Points on a hilly landscape, in no order, each with its height.
A climber steps from a point to the highest of its 2 nearest points, and stops where none of them is higher. Distance is the straight distance between rows; heights are no part of it.
K8: [ 17   2 -15  27  20  35  -7  40 -23  15   5 -15  27  36  -9  26 -13  -7
 -14  14]  h=305
K71: [ 40  -3 -26  15 -20  31  -9  -4  27  27  10  -4 -16  19  16 -66  27 -11
   9 -26]  h=564
K402: [ 30   4  19 -14 -10   1 -39 -13  11  16 -14 -43 -25  21  -7 -32  34 -13
 -27  -8]  h=57
K826: [ 18 -11   0 -21 -20  11 -23 -11  22  38 -22 -10 -14  -4   9 -29  17   8
  28 -20]  h=548
K421: [ 26  22   1 -27 -42  -4  10   4  11  35  -2   3  -5   2   6   6  27 -17
  -3 -34]  h=252
K820: [-10  23   4  -7  18   6  -1   5 -49  -3  21 -45  14 -13  19  11   1 -36
  24  45]  h=425
K12: [-11  10  29  48  -8 -10  13   6  -3 -14   4  12  43  -5 -36  35 -26   9
  -1   3]  h=173
K786: [  1  29 -11 -10  49  26 -22   3 -14  15 -17 -65  -4  -4  12 -11  28 -25
 -21  31]  h=435
K81: [  1 -16 -24 -35  -4  27   8 -20  32   1   4  -8 -19 -26  31 -26 -31   4
 -25  23]  h=355
K43: [ -4 -17 -51  -9  32  34 -10  27  19 -12 -17   8 -23  35 -14 -10 -33   6
 -36  16]  h=333
K591: [ 30   3 -24 -23 -28   2  21   9  10  27  18  33 -22  14  23  -6  43 -23
  18 -34]  h=286
K636: [-28  -7 -24  36  -1 -20  25  22 -37  -4  21  35  33  16  -7  34 -24 -14
 -19 -21]  h=419
K797: [ -4 -30 -11  -1  28   3  18   3 -20 -41   8  40 -13  27  29  35 -18  34
   6  13]  h=559
K556: [ -6   8 -25 -33  20   6 -21   9  20   8 -29 -39 -22  -3   2 -44  10 -21
   2  28]  h=450
K987: [ 12  19  20 -17 -34  -9  -9 -14  19  42 -10  13  -3 -25 -10   9  14  15
   4 -54]  h=216
K344: [ -1  23   6  20  24   5 -12  34  38  -5 -24  -8   3  12 -47 -14 -32  29
 -21  -1]  h=659
K114: [ 41  -9 -20 -14 -12  27  26  14  18   0  17  16 -42  18  32 -18  36  -7
  13  -8]  h=313
K950: [-10  25  -8 -19  43   3   0  14 -23 -12 -14 -59   1   5  22 -14   7 -29
  11  49]  h=462
K37: [  8 -11 -18  31   0   6  13  33 -46  14  29  34  26  28  17  42  -7 -19
 -20   3]  h=483
K930: [-23  27  31  14 -23 -19  14  -7   5  -2  -4   0  33 -38 -19  31 -31  10
   1  -8]  h=210
K311: [ 22  -6   7  -5 -13  12  28  -6  35 -26  13  -1 -16  22 -26  -3  44 -14
  11 -14]  h=408
K408: [ 10 -11   2  21  -3  -3  19   2   7  -4  12  44  25  27  -4  51   8  10
 -31 -25]  h=448
K829: [ -6  17 -17  25 -14 -15 -16  51 -45  39 -22  21  26  18   2  28 -14  -5
  -3 -16]  h=237
K473: [-29 -10  22   3 -34 -41   7 -30 -45 -13  18  15  17 -17  31   6   6 -26
 -15  19]  h=282
K62: [ 12   2   2  16  -1   2   0  32  19  -1 -24  10  15  37 -22   6 -21  29
 -10  -5]  h=606
K596: [  6 -15 -13 -19  -4  13 -34 -14  30  22 -28 -20 -19 -12   0 -57   4   0
   5  13]  h=488
K806: [ 17  -1  14 -26 -28   4  16 -15   5   1   5  -7  -5  -4  39  18   8  -5
 -18  15]  h=382
K170: [ 11  -8 -32   5  24  33  -7  41 -12  -1 -11 -11  -5  49  14  12 -19   6
 -36  19]  h=322
K485: [  0  39  13  18  24  22   8   6  20  11   0 -39  36 -19 -29  28 -24  12
 -23 -12]  h=553
K748: [ 15  14  -4  28  -1  10 -20  48 -41  47  -1  -8  40  10  -2  18 -24 -11
   4  21]  h=275
K363: [-32   9  12  33  -1   0 -23  -5 -34  30  -8 -19  28 -44 -35  32  17 -16
  12 -17]  h=314
K819: [ 21  18   9  -5   1   8  -3  11   7 -13  -3 -35 -17  38 -34   1  55 -22
   5 -14]  h=400
K733: [ 26  22  13   6 -12   6 -45 -22  41  39  -1 -16 -27 -29 -22 -69 -14   8
 -21 -27]  h=153
K230: [  7   7  18  39 -14 -25  -1  21   2   9 -11  47  24  24 -28  31  13  15
 -19 -34]  h=499
K130: [-16 -12   2 -39 -19 -32   6  -9 -32 -25  14  27 -20   7  41 -24   0  -4
  38  23]  h=608
K25: [ 60   1 -12 -15  -5  17  39  15  -3 -16   8  18 -58  -3  46  -9  23  11
 -14  13]  h=334
K323: [-64 -18 -18  18  17  -3  -4  -6 -61  -3  22 -12  22 -37 -18  23 -28 -17
  20  -4]  h=359
K865: [-38 -35 -13 -12 -17 -52  -5 -18  -9  18 -21  39  -5 -33  23  -7  25  -7
  16 -23]  h=581
K356: [  7 -16 -12  22  16  -9  16  23 -42 -20  24  50   8  36  39  42  -7   5
 -18  19]  h=525
K327: [-23  23  -5 -21  33   1 -19  -5  21  11 -40 -47   6 -27 -11 -17 -15   7
   1  19]  h=413
K504: [-68 -25 -18   7  14 -13   5 -15 -61 -19  23  14   3 -24  15  21 -21  -3
  -2 -17]  h=444
K409: [  0  -6  14   8 -24 -16  27  -3  -2 -35  10   7  -9  21 -19  13  47 -30
  12   5]  h=369
K163: [ 32  37  34  -8 -26   4 -22  -4  40  46   0 -11 -20 -26 -11 -31  -5  22
  -2 -49]  h=180
K266: [-21 -25   7 -28   8 -34   3 -43 -14 -36  41  64   3 -16  45   9 -16  34
   7   7]  h=617
K338: [  6  -4  15  -4 -18   8  15 -30  12   9   8  12  18 -11   9  50   5  11
 -27 -18]  h=411
K990: [  9   4  36  -2 -52 -39   8 -12  25  16 -12  22  16 -24   5 -27   1   1
  28   8]  h=545
K254: [ 16 -13  39  -3 -17  -1 -38 -29   2  16 -27 -27  -1   5  -1   1  35   7
  -9   1]  h=79
K914: [-11  14  -1   0  20  27   2  -9 -34  17  25 -40  26 -36   6  40  -5 -24
   9  17]  h=415
K442: [-41 -21 -12  -5  22  -3  11 -12 -51 -40  26  34  -8  -2  24  42 -23  22
   8  -3]  h=513
K125: [-20  -6   7   7 -37 -47  20   2 -29 -18   5  15   0   6   9  -3  32 -41
  -6   6]  h=323
K113: [ 22 -19 -41 -15  -6  45   6 -14  25  11  12  13 -42 -27  53 -43  -9   3
 -21  16]  h=345
K312: [ 20  19  22  -9 -30 -16  -3   9  36  15 -22 -17   3 -12  -7 -46   0  -5
  21  15]  h=648
K345: [-37 -20  -8  46  21   5 -10  15 -44  11  11  -2  26 -24 -48  30  -5 -22
  24  -7]  h=263
K447: [ 11 -23  -4  23  18   7 -51 -22  30  -3 -12  16 -26  26 -56 -41 -17  17
 -40 -16]  h=116
K769: [ -6  22  -4  18  28  31   8   3 -13  21  21 -32  41 -28 -29  49 -16 -11
   3 -13]  h=482
K664: [-32  10   1   0  42   0  -5  -1  16 -16 -31 -40  23 -11 -27   3 -39  23
  15  19]  h=383
K743: [ 12  -9  12  12   3  16 -41 -32  46  18 -14  -3 -19 -18 -37 -44 -17  31
 -22 -27]  h=132
K76: [ 36  -3 -21 -21   4  31   7  14   2 -13  -7  -7 -68  -8  34 -27  20   0
 -34  28]  h=351
K319: [  5  34  -2  40  49  20  -4  35  12   7  -5 -32  35  11 -39  -1 -30   6
 -32  13]  h=605
K194: [  9 -21  -6   6   2  -5  14   9  34   3 -10  46  14  23 -11   9 -18  31
  15 -21]  h=662
K384: [ 39   3  -6   2 -17  22   5   1  35   7  14  -7 -20  32 -27 -36  38 -11
  21 -40]  h=475
K526: [-41 -29   2  -2   8 -49  12 -32 -16 -38  36  62  24   0  14  15 -20  19
 -16 -11]  h=663
K683: [  9 -15  41   7  -2   0 -40 -31  22  13 -29 -10  -6  -2 -31  -4   9  37
   1 -30]  h=106
K84: [ 18   0  -6 -27  -9  21   7  -6  17  -5  -2 -24 -27  -6  30 -16   3 -11
 -38  34]  h=366
K306: [-45   0  -3   3  19 -15  -4   9 -15 -21 -22 -11  21  -2 -27  26 -38  19
  43   4]  h=330
K329: [ -4  -2  22  18 -15 -21   3   0  28   6 -14  46  10  -6 -31  17  -4  34
  10 -37]  h=583
K969: [-14 -24 -42 -24  26  44  11  -3  34 -13  -2  -1 -23  -3   4   2 -41  19
 -23   3]  h=344
K760: [ -3 -20   5 -18  -3 -16  21   2 -20 -56  21  23 -38  25  16 -26  12  -2
  52  27]  h=550
K771: [ -1  46  13 -13  -1 -12   4  11  -5   8 -14 -49  25 -13  -1   3   2 -23
   8  20]  h=500
K818: [-15  40  21  10 -19 -23 -16  11 -25  25 -21 -31  20 -29 -20  13  21 -26
  15  -1]  h=420
K577: [ 38  -9 -10  13 -12  20 -34 -31  22  48   6   0 -13  -1  29 -56  19  13
  15 -48]  h=640
K774: [-31 -32 -14 -33 -11 -43   0 -21 -22   0   7  46 -15 -22  47 -14   8  -3
  36  -1]  h=722
K918: [  2   0   3  -2  29   7   9  10   6 -51  -4 -42 -26  21  -3 -22  25 -20
  -1  51]  h=493
K655: [-14 -23  -6  -9  -2 -27  25 -23  22 -13  16  59  24  -4   6  18 -27  23
  15 -17]  h=748
K658: [ 15  42   8 -17 -14 -21  29  27  28  -1  -9 -27   9   3 -21 -27   0 -20
  20   8]  h=568
K188: [ -6  -2  13 -16  12  -3  26  -2  -6 -74  25 -15 -28  23  -5 -15   3  -6
  30  36]  h=520
K280: [ 11   7   9   9  22  20   9  12  -8 -44   4 -36 -27  23 -15  15  52 -20
   7  21]  h=461
K259: [-20   6  32  -8 -29 -28  11 -33 -16 -14  11  -6  36 -21   9  20 -30  -1
   0  18]  h=245
K216: [-10 -44   7 -20  16  -5   9 -32   5 -33   8  39  -9  -2  35  16 -16  40
  21  16]  h=587

Call two points neighbours if one is among the 2 nearest of the other. Go from one point of each pair to the other, from neighbour to neighbour, staying as high as possible. Name the lowest point that can't be avoided.
K312, K774: K345
K774, K344: K819
K194, K344: K62
K950, K655: K914
K577, K950: K786

Where does a climber stop that starts at each point below?
K819: K774
K636: K655
K442: K655
K259: K577
K829: K655
K306: K577
K806: K194
